A landscape with many peaks, sampled at points; each row gives a point and its height.
A climber steps from a point to the highest of its 2 nearest points, and stops where none of them is higher. Distance is the straight distance between rows; heights are no part of it.
(393): [166 180 136 117 166 136  88 188 102  89 151 152 129 132 147 156 106 127
 150 130 118 133 125  96 153 171 105 100 154 102 165 205  84 152 107 111
  98  74  99 194 128 118 116 109 118 133  88 128  97  79  76 175 166 128
 159  86 118 172 169 146 117  87 133 156  83 134 167]  h=544
(943): [134 140 130 133 158 144 165  98 154 119 141 174  92 128 131 109 121 102
 112 155 106 126 155 142  70 140  67 115 129 110 161 105 127 117 114  94
 157 200  63 170 151 175 130 155 144 128 143  94 136 114  88 108 104 168
 134 109 114 190 154 113 129 114 124 145 129 107 134]  h=624
(676): [119 120 136 156 112 134 158 109 166 144 146 103 106 128 134  87 115 126
 119 144 124 133 138 129  93 116 106 133  99 164 129 109 147 101 122 144
 154 160 130 129 159 143 173 110 146 106 156 128 130 144 125 101  97 122
 141 156 162 124 116 114 125 166 138 125 146 137  81]  h=519
(725): [143  93 108 190 101 113 111 113 150 164  97  61 116 134 148  63 104 164
  89 135 121 179 133 141 140  74 143 145 110 187 121 127 120 138  78 167
 175 144 174  94 150 133 158 131 145 112 141 131  80 176 148 121 122 117
 164 180 195  46 119 123 120 176 157 128 131 160  72]  h=154
(579): [156 151 138 120 138 145  72 136 102  96 126 149 130 105 131 153 112 113
 113 118  98 118 136 144 160 116 140  62 151 120 130 188  74 120 135 117
 116 106 135 132 104 149  91 103 115 152 125 105 118  83  92 151 193  97
 127 124 119 116 150 149 134  91 113 149  72 119 132]  h=376
(381): [166 175 125 118 139 172 104 196  97 129 109 106 139 105 105 167 135 104
 166 140 127  97 107  90 183 137 145 105 160 130 129 180  93 141 135 120
  65  62 138 153  58  68  72 125 121 165 115 158  92 168  81  94 118  76
  92  79  84 146 159 145 142 142 131 117  84 130 132]  h=352
(953): [171 167 106 127 199 154 113 167  97 128 138 118 127 124 111 171 102 144
 133 112 150 150 122 111 163 160  79  97 144  88 178 168 111 160  77 104
 122 123 112 178 115 137  76 176 112 133  96 151 115 129  76 144 170 140
 157  78 111 170 144 138 106 114 149 134 131 164 147]  h=465
(825): [123 148 142  85 150 110 150 123 119 139 187 143 160 154 132 155 153 158
 159  93 158  98 114  87 134 202 102 178 133  98 138 114 157 118 135 113
 136 102 132 167 150  97 133 109 176 136 116 123 144 107 144 145 109 165
 131  69  93 181 102 129 118 116 152 151 140 114 167]  h=658
(958): [ 94 123 135 121 111  78 129 132 155 109 162 120 126 155 145 114 126 130
 117 119 135 136 129  86  88 144 141 156  60 151 107 111 177 120 178 164
 126 103 139 125 161 138 209  62 125  81 154 154 112 102 188 192  85 118
 125 159 190 109  85 111  92 141 112 110 146 142  88]  h=691
(159): [150 127 110 142  97 145 154 107 140 186 117  58 148 120  79 105 152 144
 134 119 157 140 102 116 137 125  95 125 141 133 142 145 142 110  99 128
 145 121 150 114 139  94  98 121 140 125 156 188 114 159 118  73 132 101
 122 115 145 151 119 140 112 174 162 107 174 181 116]  h=656
(403): [118 127 146 110 177 129 142 116 137 100 131 197 103 123 108 128 106 101
 123 151 103 125 156 167 102 136  79  95 136  72 156 110 106 116 145 100
 120 178  69 138 109 163  96 156 126 137 137  89 158 120  98 115 120 163
 124 107 102 176 169 125 155 112  94 133 132  98 144]  h=674
(610): [140 113  95 167  75 102 150 121 124 145 112 132 143 132 147 102 142 141
  84 138 102 172 115 115 156 126 141 137 133 169  83 141 140  87 120 146
 176 122 163 121 189 126 178  86 176 110 143 114 131 100 143 147 169  97
 129 177 179  63 119 116  89 133 198 169  83 144 105]  h=522
(195): [127 123 138 137  60 127 151 143 157 175 136  61 155 110 102 112 159 122
 158 109 176 144 110  95 124 119 133 129 122 148 136 160 136 146 148 163
 116  71 159  95 124  71 132  81 137 125 162 206 115 138 140  85  89  87
  85 123 148 141 136 151 129 162 126  90 198 184 129]  h=661
(531): [103 114 148  96 164 104 105 146 112  81 133 181 113 131 137 167 115 125
 137 135 101 136 161 156 136 148 121 100 136  69 139 111  80 113 129 120
 106 140  91 141 131 160 108 132 119 155 119  83 153  65 115 177 169 154
 147 115 111 160 160 131 147  69 122 147 104 104 168]  h=412
(1011): [124 122 130 117 139 125 134 133 159 137 136  98 111 130 103 126 131 138
 111 111 154 131 130 118 128 108 156 123  95 151 145 128 153 149 140 145
 123 111 152 107 140 151 145 120 114 104 110 173 120 145 157 138 129 125
 139 139 154 126 111 131 111 153  96  95 176 174 103]  h=497
(905): [124 130 148 104 143 151 160  88 128 143 115 195 120 123 101 130 124  94
 153 148 112 100 124 177  99 140  96 109 162  83 121 108 121  93 155  99
 115 162  78 112 103 123  87 127 130 151 162  87 171 159 113  71 100 152
  92 105  87 171 152 134 169 133  86 130 126  91 147]  h=743
(438): [122 123 121  82 183 104 152 142 120 148 176 112 147 174  99 159 142 164
 135  85 164 130 111 102 159 191 104 184 132  92 155 114 154 176 119  99
 105 127 155 160 159  95 125 169 125 131  92 155 150 142 158 164 133 206
 166  83 105 169  91 139  97 122 126  99 173 159 159]  h=649
(44): [ 83 126 114  96 105  75 160 101 135 143 189 129 153 160 119 107 151 144
 134 101 147 101 118  72  95 175 108 186  82 127 120  92 209 130 161 139
 150 123 132 145 163 109 194  90 160  88 171 159 107 111 169 160  66 157
 124 113 147 133  76 116  97 157 131 125 181 140 119]  h=830
(135): [125 141 160  93 119 137 143 113 115 146 152 154 155 129 127 160 151 111
 188 112 134  86 108 130 122 172 104 140 159 100 112 123 134  93 156 112
 101  95 101 141 112  92  84  90 163 161 155 101 163 132 125  92 103 141
  86  86  77 184 141 131 164 119 107 128 118  86 175]  h=508
(387): [166 168 141 129 134 177 100 147  91 103 119 158 133 100 110 139 107 111
 118 123 103  99 135 134 163  97 138  56 141 113 136 204  82 130 144 106
 110  93 129 126  68 137  74 125 100 164 131 126 116 123  82 107 143  73
  95 107 109 123 169 147 153 121 107 130  95 117 123]  h=414
(254): [127 167 172  98 151 111  99 185 107  92 142 199 142 135 138 174  87 101
 161 150  99 110 131 130 160 178 117 116 179  71 134 161  72 120 143 102
  77  81  68 167  82 101  80 110 135 175 127  86 131 108 122 155 117 130
 113  74  89 183 194 160 182  94  88 145  73  73 194]  h=432
(218): [147 123 139 104 134 130  57 139  76 107 114 123 149 108 135 184 132 134
 130 116 100 116 122 157 190 131 190  79 169 126  88 158  70 109 136 128
 103  82 158 120 107 116  79 107 111 159 120  96 138  85 116 164 226 106
 120 119  96  96 127 159 146  72 136 136  52 109 152]  h=340
(941): [125 108 106 127 105 127 153  96 165 185 107  63 133 132  83  92 150 144
 136 123 169 143 114 140 123 111 124 141 129 147 133 110 161 148 113 142
 139 139 157  98 144 102 117 142 140 109 150 196 120 188 159  85 119 130
 125 136 137 129 113 139 113 177 132  94 190 187 111]  h=567
(118): [143 152 111 124 181 131 110 163  88 103 136 152 127 130 135 145  99 145
 134 116 128 160 146 110 152 157 101  96 138  79 175 167  79 165  80 107
 112 117 100 193 143 153 105 158 105 136  82 123 124  71  75 187 202 155
 176 100 126 163 167 136 100  79 158 155 118 149 168]  h=504
(231): [125 154 165 100 131 146 159 124 136 135 161 141 129 119 114 141 142 108
 163 116 139  95 124 115 109 138 108 109 132 109 134 134 132 106 160 123
 117 104 107 136 114 115 115  92 144 135 146 136 144 129 109  90  91 129
  95  95 103 184 143 125 144 137 102 119 143 118 138]  h=546
(100): [131 109  91 125 137  97 113 149 101 126 100  80 137 168  74 129 116 179
  57 101 140 157 109 115 197 137 182 128 128 119 155 133 155 170  69 102
 142 129 174 123 166 161 138 169  95 113  76 158 106 116 181 194 189 145
 185 159 172  98 104 122  84 139 140 115 150 188 127]  h=245
(657): [ 92  76 105 144  91 123 147  81 139 157 118 123 160 135 157 113 172 120
 180 149 141 132  97 146 104 148 107 193 136 139  54  66 178  84 133 151
 171 150 127 129 184  94 172 123 176 119 154 106 164 141 160 107 109 149
 110 166 120  94  90 120 135 119 199 159 123 105 119]  h=762
(996): [133  96 114 118 120 123  56  95  87 111  93 116 142 112 158 157 137 144
 105 119  96 124 134 183 162 113 192  96 153 123  73 117  72  92 140 141
 131 132 170 100 118 136  92 123 113 144 120  88 155  91 137 147 228 119
 114 153 103  64 121 144 141  71 143 142  58  94 137]  h=303
(128): [131 137 129 150 126 100 126 134 138  70 126 174  96 125 181 106 127 105
  89 152  76 159 147 111  92 129 124 127 113 135 132 142 119 102 127 137
 161 164 122 149 167 193 199 111 125 105 130  78 126  62 121 189 141 118
 163 168 160 113 126  96  85  92 143 167  83 102 111]  h=585
(42): [118 141 130 132 141 145  97 152 143 102 108 119 109 104 107 104 108 142
  88 104 133 113 171 118 123  52 175 112  69 141 150 184 118 197 138 130
 122 124 160  55  53 194 137 181  52 124  75 155 104 144 145 142 116 112
 110 159 170  84 131 110 119 155  63 101 181 154  93]  h=394
(720): [137 173 141 100 158 106 122 164 111 115 201 153 160 159 156 155 128 153
 157  93 154 116 124  59 144 218  81 179 148  92 164 139 132 135 120 113
 112  82 122 203 133  76 122 123 177 145  98 116 118 102 132 146  94 172
 137  44  84 207 132 129 110 103 149 159 115  95 191]  h=621
(262): [124  83 100 159 106 135 129  88 131 145  99 117 131 128 156 129 152 134
 128 151 128 148 115 163 140 129 153 162 141 157  69  70 146  83 113 150
 167 157 146 123 176 113 149 127 161 120 121 110 161 137 145 120 167 125
 135 169 127  76 102 125 133 117 196 159  99 116 111]  h=655
(701): [150 130 126 144 115 105 126 128 139 109 127 134 114 130 144 110 136 128
  82 130 102 153 135 110 122 122 137 120 116 155 120 151 122 101 131 142
 158 129 154 135 170 167 186  88 143 101 122 112 130  77 128 173 164 106
 153 166 176  97 113 112  82 126 156 152 101 139  98]  h=534
(444): [124 165 158  84 178 106 116 171 122 104 161 199 149 151 147 169 101 125
 181 113 125 113 137 113 133 187  74 148 173  67 139 141  86 127 131 107
  81 103  76 176  92  94  75 133 153 163 129  92 144 111 125 141  94 182
 120  62  78 219 176 138 156  91 105 151  98  71 208]  h=456
(658): [136 131 146 130  95 162 143  89 101 157 105 177 151 112 104 120 129  95
 140 152 120  97 112 171 122 124 136  89 156  98 112 135 114  82 152 100
  92 127  87 109  85 103  58 110 120 164 185 103 159 157 104  67 114 107
  70 104  86 148 171 151 185 135  90 113 103  85 144]  h=850
(207): [151 166 139 123 172 142 119 190 127 104 138 124 106 118 102 128 130 131
 114 104 159 115 125  80 140 107 132 116  87 137 183 220 129 212 132  99
  98  79 147 104  95 157 120 162  56 114  67 181 110 154  98 142  98 109
 112 112 148 141 141 132 124 154  70  92 186 168 106]  h=324
(134): [128 164 132 127 159 165 118 167 120 104 106 142 111  82  90 106 128 130
  91  98 145 106 162 107 145  76 139 103  84 127 163 195 114 205 134 108
 110 114 152  65  53 177  97 188  57 131  67 170 111 156 111 124  99 104
  99 121 148 110 140 120 131 152  76 102 185 161 108]  h=355
(213): [166 162 120 136 111 171  96 158  84 142 101  84 169 103 116 148 142 117
 160 115 136 109 113 121 184 119 167  90 157 145 109 179  97 131 133 131
  85  64 162 138  71  75  47 118 116 159 143 161 105 152  85  88 159  51
  86  94  92 117 149 165 149 133 148 107  82 131 137]  h=318
(682): [135  83 102 175 101 172 105  62 127 168  84 116 128 111 149 118 139 128
 125 158 128 138 126 204 117  94 135 116 146 165  87  85 106  89 103 133
 145 171 132 108 127 112  91 140 139 122 155 118 128 154 103  62 164 111
 111 161 110  75 139 137 164 118 165 137  83  94 111]  h=66
(875): [110 137 118  84 140 112 177  96 142 164 180 120 139 153  99 114 159 142
 141  91 152  98 114 101 101 175  88 176 109 112 138  97 186 145 144 114
 127 134 145 149 162 105 148 122 161 104 143 156 137 147 148 123  76 176
 131  86 118 171  79 124  92 151 120 121 187 148 139]  h=756
(822): [158 165 162 126  88 156 157 165 137 143 174  89 136 122 116 109 154 110
 147 120 161 106  99  71 106 130 104 119 119 137 160 197 134 119 139 120
 124  79 132 134 122  92 142  70 127 125 142 170 122 114  91  82  65  81
  97 111 145 187 148 128 117 173 121  98 171 165 122]  h=677
(709): [119 126 150 109 137 147 142 120 139 127 129 144 121 110 102 141 136 115
 145 121 133 107 135 141 126 111 140 105 126 114 126 126 114 106 164 141
 108 116 130 107  97 128 105 109 123 138 129 139 153 144 114  93 128 121
 105 124 106 129 137 135 156 128 102 111 139 125 126]  h=501
(768): [ 94 122 143  87 122 104 154 122 169 141 165 113 125 138 106 137 147 129
 145 109 167 117 122 107 102 139 146 150  89 145 118  99 163 150 180 159
 103 103 142 110 139 113 165  88 132 101 139 182 130 134 169 143  86 142
 112 126 135 143  96 129 115 153  90  91 189 157 117]  h=556
(846): [153 148 101 133 181 159 108 124  99 127 115 124 122 111  93 163 111 142
 115 117 133 137 140 155 156 119 102  75 144 100 158 126 104 135  88 104
 135 153 131 143 110 157  69 180 108 149 102 122 121 122  93 122 201 131
 154 108 110 137 136 134 125 102 146 142 115 147 124]  h=425
(597): [125 155 142 141  89 109 148  98 119 109 121 180 134 130 175 118 158 100
 109 151  95 127 155 110  69 152 113 123 127 134 106 107 153  82 132 112
 180 144  69 154 161 178 177  72 166 124 160  57 141  73 135 150 116 108
  96 138 147 162 135  98 134 100 166 175  75  72 146]  h=675
(862): [104 117 130  80 152  99 154 111 137 143 176 123 151 157 107 151 160 153
 153  95 157 101 114 109 128 187 118 191 116 107 120  85 174 134 154 119
 125 116 156 142 157  90 150 113 149 125 118 145 156 125 175 155 116 184
 146 106 108 157  83 130 109 125 137 122 166 135 144]  h=703
(102): [124 121 121 153 162 128  98 137 149  64 127 128  77 134 160  91  62 128
  83 138  89 144 165 148 102  56 116 110  85 136 165 165  96 170 118 120
 147 192 135 116 101 211 154 193  69 112  90  93 109  96  86 137 138 132
 172 182 168  97 149  97 110 132  77 133 144 124  85]  h=76
(468): [100  97 109 140 168 113 135 123 133 109 128 135  90 143 139 139 106 127
 105 143 114 157 144 150 116 125 131 152 116 132 146  59 137 137 100 128
 136 202 121 142 160 178 162 195 124 112  94 115 144 113 120 141 142 167
 178 145 138 105  99 110 108 108 129 141 144 129 109]  h=50
(560): [147 103  92 169  95 114 116 118 125 172  81  65 138 144 102  84 131 177
  71 113 124 165 132 137 177  97 145 122 135 160 127 145 129 134  71 138
 182 131 182  97 151 135 124 131 149 112 122 162  78 149 154 131 164  96
 155 171 179  58 121 135 101 178 176 132 129 169  99]  h=192
(890): [ 71  73 124 111 179 106 120 124 134  93 119 133  82 134 144 147 108 122
 138 139 106 144 146 169 119 112 140 145 126 107 127  40 122 131 130 140
 104 199 110 108 122 159 147 191 102 124 100  95 162 110 145 139 143 183
 170 161 112 101  93 107 132 101 115 127 141 109 115]  h=41
(82): [112 111 113 157 167 127 114 134 129  82 124 127  67 131 160 102  72 120
  87 147 101 160 157 156 109  75 116 129 108 143 159  97 108 149  94 133
 146 210 119 132 133 201 156 206 102 112  91  94 119 109  83 134 131 157
 186 165 159  89 128  99 117 112  93 134 135 121  97]  h=63
(643): [140 102 114 151 114 175 133  60 137 177  94 130 131 115 112 120 153 112
 148 154 129 113 114 197  97 120 100 122 158 138  99  87 130  88 105 109
 126 172 113 111 127 107  79 148 144 141 166 115 145 163 111  44 145 132
 106 138  90 131 139 132 164 132 143 135 109 104 118]  h=84
(703): [131 120 137 161  62 163 142 102 101 168 106 127 173  90 106 114 150  97
 150 142 145 117 123 148 122 107 149  93 140 130  98 154  98 102 147 135
  90  99 125 105  81  77  64 107 118 159 204 147 152 148  99  37 123  84
  54 130  90 119 172 151 174 139 115  96 127 108 149]  h=704
(594): [137 127 113 110 153 101 110 164 122 119 141  94 130 172  82 140 118 169
  84 100 156 143 101  98 173 147 165 128 115 128 172 157 157 173 105 108
 116  98 158 136 156 147 138 136  95 109  81 177 102 118 165 194 145 135
 166 118 164 127 110 137  97 139 105  92 165 188 133]  h=270
(603): [121 156 151 107 103 120 166 143 152 144 189 109 130 135 113 118 152 123
 142 105 165 102 111  77 100 143 108 131  94 136 145 150 160 132 167 133
 125  84 132 133 139 103 153  75 141 110 138 179 121 116 127 117  65 125
 110 100 150 160 114 132 116 168 105 100 189 152 120]  h=610
(484): [106 112 110 137 135 128 164  94 140 125 125 169 115 132 162 127 140 108
 139 157 107 134 129 146  88 149 106 183 131 144 101  53 166  93 110 125
 176 193  88 144 180 139 176 150 161 114 140  83 154 129 125 119  89 158
 149 142 115 131  97 102 131 121 173 168 114  82 121]  h=799
(305): [113  78 111 137 115 114 109 117 139 139  87  64 113 143 129 110 108 168
 105 123 148 152 126 154 136  94 177 162 130 161 114  69 161 152  95 168
 143 165 157  93 150 130 153 168 114 101 102 149 120 173 195 155 154 154
 167 176 150  64  85 124 115 145 140 107 153 154  98]  h=172
(343): [147 148 116 111 167 122  97 196 120 105 140  96 123 147  94 150 125 159
 107 102 169 135 106  88 160 113 162 112 105 127 187 197 142 213 100 108
  98  81 150 114 111 158 127 162  61 109  54 182  89 135 138 177 138 116
 147 112 160 139 122 143 105 144  75  90 181 182 114]  h=296
(122): [ 73  71 101 135  91  93 145  98 137 136 120 119 165 138 162 110 163 132
 178 133 142 135 103 127 118 155 121 213 109 131  52  51 199  97 164 175
 169 139 134 110 181  82 195 111 155 105 155 113 154 137 200 158  96 151
 119 175 139  79  63 109 117 121 199 148 132 115 107]  h=861
(139): [125  95  76 166  96 113 161 132 131 128 109 153 134 136 155 131 149 144
  88 152 106 182  98 136 173 113 164 174 142 155  70  96 163  99 105 153
 193 162 149 133 194 116 180 140 163 120 117  89 147 129 153 149 156 118
 150 187 160  57 108 105 102 125 210 182  77 137 103]  h=578
(112): [127 157 173  74 156 111 119 147 118 124 156 187 156 152 134 178 130 127
 203 100 122  88 115 116 126 184  90 167 178  79 121 123 120 105 154  94
  80  97 100 151  90  75  77 108 161 170 141  89 168 145 145 118  82 168
 101  73  64 201 151 129 163 112  97 139 112  63 198]  h=478
(146): [100  84 123 114 109 131 137  83 167 167  93  85 130 119 111 113 171 138
 177 129 153 123 120 172 113  99 148 157 129 141 101  85 151 161 147 165
 117 144 165  82 124  86 124 136 126 117 138 172 139 193 182 104 142 149
 113 152 102 111 101 150 122 138 127  95 184 160 128]  h=122
(512): [123  97  95 133 133 129 133 108 135 147 100  82 122 140  91 119 137 168
  93 131 147 140 112 151 170 126 152 162 135 136 130  88 153 142  90 131
 158 163 163 122 166 132 134 163 132 109  95 149 132 160 163 139 176 147
 165 156 133  98  97 127 110 141 166 121 150 164 109]  h=198
(147): [109  91 113 128 123 156 153  67 153 170  94  98 128 116 117 106 172 124
 186 142 147 120 110 184  96  95 112 143 147 136  96  83 136 121 135 145
 122 161 148  92 134  98 110 141 142 127 151 144 154 189 140  60 135 156
 108 149  97 116 106 131 142 135 136 111 156 125 125]  h=103
(436): [130 110 126 124 140 127 105 110 109 110 106 191 116 127 139 162 113 107
 115 150  92 131 160 192 126 152 122  93 163  90 122 102  87  90 124  96
 132 154  77 135 132 150  89 130 121 154 126  67 158  87 117 151 175 139
 129 121 102 140 157 133 159  78 125 170  77  85 155]  h=387
(1022): [110 141 155  92 166 100 126 136 121  93 154 195 135 142 140 164 124 126
 156 115 117 124 158 133 124 183  85 128 145  61 156 106 100 115 133 111
 106 122  71 163 130 142 105 126 136 150 129  91 154  78 125 170 124 173
 136  86  98 196 160 128 146  77 120 151 116  83 193]  h=434
(716): [ 84 101 119 131 106  90 158 114 150 133 137 122 140 142 146 107 133 129
 138 125 137 140 125 112 113 152 132 178  92 146  83  64 188 101 162 171
 153 137 129 124 173 125 200  93 150  95 165 131 135 120 181 165 100 137
 131 160 162  89  71 109 109 134 166 135 140 131 106]  h=761
(65): [140 114 108 128 151 157 103  94 113 128  99 152 113 116 122 165 116 127
 112 147 107 128 139 193 139 129 119  91 154 105 127  90  98 105 103 100
 130 178 104 126 124 152  76 164 119 146 110  94 137 119 101 109 197 137
 144 133  93 122 143 131 153  91 148 154  88 101 133]  h=386
(331): [136 165 143 100 172 100 113 196 101  89 181 155 142 148 162 170 117 144
 163 113 135 142 137  78 153 192 105 147 146  88 159 151  88 144 113 119
  90  73 111 203 145 103 129 119 144 138  86 120 112  71 116 182 138 163
 156  73 111 188 149 134 117  76 144 151  93 108 191]  h=584
(351): [162 122 117 132  98 116  84 120 119 135 105  80 150 119 126 121 139 154
  98 103 129 144 121 130 171 102 170  90 136 162 101 167 110 118 122 147
 145  77 196  93 127 129 120  93 135 119 122 158 103 116 135 140 206  80
 131 153 150  83 115 149 112 129 161 121 108 162 114]  h=241
(634): [150 115 131 172 146 134 113 124 164 104 127  96  80 140 168  80  71 143
  83 137 107 152 157 136  92  52 125 121  73 178 161 160 117 171 113 134
 160 175 153 103 110 193 165 167  91 116 102 100  94 144 110 129  99 122
 169 183 187  78 121  98 114 163  92 117 145 137  55]  h=94
(373): [149 107 127 191 123 130 117 120 157 154 116  69  99 140 162  58  84 163
  89 140 123 167 144 134 105  43 128 144  86 197 143 131 120 162  83 161
 167 158 153  88 133 148 170 155 119 118 132 117  81 184 127 117  81 126
 178 173 202  57 110 111 130 193 122 103 144 149  61]  h=123
(41): [153 140 129 139  70 147 162 143 138 187 146  54 165 119  95 101 152 119
 142 117 165 136  91  82 118 124  89 118 134 136 149 183 141 114 112 129
 131  92 141 113 138  77 126  82 143 134 168 185 117 127  92  68  83  76
 103 121 158 169 138 134 119 178 140 104 182 184 126]  h=771
(743): [151 180 143 110 140 154 120 216 101 122 120 140 135 119 120 174 117  95
 166 163 126  86  99  75 169 165 116 132 165 111 124 180  83 131 149 110
  38  59 115 160  59  56  90 118 134 175 105 153  99 163  83  82  89 110
  69  62  72 165 175 125 156 142 103 128  75  96 152]  h=379
(636): [ 99  77 121 146 100 114 124 100 169 162  89  78 118 125 139 100 133 149
 147 137 149 148 130 168 114  91 152 162 118 173 105  67 153 144 129 186
 135 149 158  87 139 104 153 143 132  99 141 156 125 186 191 118 130 148
 141 169 137  77  96 134 123 143 137 105 166 161  99]  h=145
(362): [143 177 169 114 126 135 109 196 100  99 134 174 138 128 127 163 100  89
 160 156 105  90 113 106 164 164 141 107 161 104 119 184  83 115 157 105
  67  55  92 165  79  81  92  87 131 174 133 114 119 123 104 121 101  92
  84  79  91 155 185 152 173 120  84 138  64  78 171]  h=407
(826): [132 131 103 170 119 149 172 110 143 127 126 179  96 125 156 117 125 117
 101 174  93 146 136 138  96 134  99 153 133 156 124  84 141 105  80 111
 194 200  78 171 183 166 165 162 165 121 130  74 126 121 100 115 106 141
 158 142 140 132 130  99 128 128 175 172  95  97 119]  h=730
(873): [161 158 167 125  91 132 105 138  84 128 128 171 163 122 144 156 100  79
 139 154  99  88 114 141 151 168 153  77 172 112 100 177 100  96 153  84
  89  71  68 158  90  98  69  77 131 157 170  82 138 111 110 131 136  77
  88  91  93 152 186 159 173 112  86 131  47  76 169]  h=377
(1002): [110 137 124 121  94 125 155  79 124 139 132 176 143 132 158 131 160 114
 133 148 113 109 141 121  69 174  96 152 134 116 106  77 172  80 121 105
 183 166  66 160 156 151 163 107 175 122 155  72 141 102 128 128  96 136
 104 113 119 171 123 100 142 120 167 179 100  74 151]  h=727
(295): [ 76  83 120 114 167 110 140 124 155 113 122 117  81 137 136 127 101 116
 134 135 125 139 132 158  92  86 145 159 114 145 131  41 161 165 135 156
  97 198 124  93 124 149 161 197  96 101 104 115 141 162 151 135 105 192
 168 162 124  87  68 109 125 130  73  91 165 136 102]  h=30
(416): [156 145 120 188 121 147 168 119 154 108 135 154  89 134 168  83 112 121
  77 175  83 148 145 107  76 122  90 140 111 169 151 136 131 129  85 115
 197 183 101 178 178 179 195 134 145 112 139  72 122 108  96 140 103 113
 160 162 173 131 134 101 112 132 166 164 103 108 100]  h=664
(980): [182 156 148 146  76 152  90 108  87 128 114 186 142 114 146 131  95  79
  92 150  82 101 136 167 128 143 129  38 173 107 113 184  87 105 137  68
 120 101  68 161 100 137  76  84 112 156 170  68 123  92 101 146 166  78
 108 109 106 150 186 158 167 107  94 149  43  91 152]  h=347
(138): [122 160 117 135 116  80 151 122 121  63 115 193 118 118 192 118 151  98
 104 157  71 155 162  87  69 145 121 140 122 120 115 122 139  92 141 130
 182 151  83 151 170 186 205  97 146 112 148  53 134  62 137 198 116 117
 131 147 151 146 132  91 109  81 171 195  62  73 141]  h=630
(686): [134  96  90 147 125 104 132 128 118 153  82  80 142 158  80 112 135 183
  69 111 131 156 115 129 202 125 169 140 137 139 136 135 159 145  69 116
 172 138 172 120 172 131 130 146 125 103 104 168 113 146 183 166 174 124
 167 165 165  77 105 121  91 167 175 130 136 187 114]  h=222
(756): [163 147 130 131 119 144  80 144  99 125 110  85 152 109 121 149 141 133
 130 102 127 114 123 127 185 100 178  82 148 152 116 181  89 129 134 140
 118  67 179 120  88 111  83 106 119 141 115 153 103 127 102 122 189  65
 109 118 119 106 131 165 128 119 142 114  96 143 134]  h=281
(849): [ 88  99 134 139 152 131 129 121 158 115 110 118  74 115 145 102  79 120
 113 140 122 136 140 158  95  41 151 139 105 169 128  75 144 159 143 167
 118 196 132  75  91 159 153 191  89 104 117 121 125 177 145 112  85 170
 155 163 144  65  97 105 138 152  75  87 154 132  88]  h=18
(162): [117 138 135 135 147 128 157 109 150 112 159 145 103 136 129 121 125 118
 115 145 117 126 142 116  91 144  96 123 100 121 156 104 148 112 134 121
 151 156 102 161 157 173 165 119 144 111 134 123 141 109 113 131 111 142
 139 131 140 159 120 111 113 129 129 130 142 119 113]  h=577
(669): [129 105 129 144  75 153 137 109 121 170 106  80 176  97 115 129 171 110
 175 125 161 124 109 145 136 116 147 117 141 142 107 141 117 118 143 155
 104  91 153 104 102  72  73 114 131 148 181 172 144 156 116  56 150  86
  76 119  89 123 145 159 146 119 141  96 150 138 159]  h=601
(358): [160 163 166 133  87 169 139 153 109 137 148 136 143 118 124 136 131  91
 156 129 142  91 103  98 127 136 118  88 143 116 131 179 113  98 148 108
 106  74  91 148  99  97 102  75 138 155 157 127 128 120  84  80  92  78
  80  94 104 180 177 121 155 138 112 114 109 117 139]  h=498
(17): [ 92  87 126 148 116 129 105 110 155 141  88  93  92 112 165  95  84 145
 130 127 141 148 144 169 106  18 177 163 118 183 121  66 131 177 124 197
 129 185 145  49  72 134 141 192  91 101 110 135  97 196 171 105  97 155
 150 175 141  43  94 114 130 148  96  89 151 136  95]  h=2
(550): [ 77 135 143  85 127  67 139 116 140  98 192 141 137 144 150 143 148 138
 138 107 133 108 130  69  80 168 125 166  58 119 108  81 188 118 190 142
 126 115 120 127 146 128 207  67 139  89 157 146 117  92 175 192  75 138
 125 123 153 138  81 110  97 119 117 124 154 108 116]  h=760
(684): [125 122 139 149  55 139 142 143 133 171  95  77 164  79 107 111 175 112
 166 113 169 135 124 111 134 101 156 117 122 156 130 164 112 156 154 167
  92  68 177  77  96  61 106 110 124 154 166 212 118 161 133  63 104  71
  69 120 109 118 142 164 135 135 130  83 190 171 156]  h=570
(661): [134 154 152 118 149 156 122 150 120  94 127 161 111  92  98 124 115 117
 105 124 117 103 150 134 151  94 140  76 113 107 143 177  92 136 169 126
 108 115 134  96  73 146 102 135  87 154 110 143 131 134 100 109 125 105
 105 119 120 120 158 142 159 122  92 120 134 125 124]  h=453
(939): [125 122 127 129 143 127 110 145 158 108 133 106  96 126 118 114 104 136
  94 125 137 130 150 116 108  76 172 111  71 144 155 157 137 164 147 142
 121 128 157  90 103 182 152 142  76 109  91 157 108 130 149 153 121 124
 140 164 166 100 115 121 109 159  64 104 172 164  84]  h=443

For each start below, name the point where the climber stops.
(846): (44)
(351): (231)
(100): (41)
(436): (231)
(701): (484)
(873): (231)
(939): (41)
(218): (231)

Call two points neighbours if one is among the 2 nearest of the other. Go from one point of each pair to the other, from neighbour to neighbour, staying as high as possible. Name the lowest point that can't be avoided.
(658) and (41): (684)
(44) and (484): (610)
(122) and (44): (958)
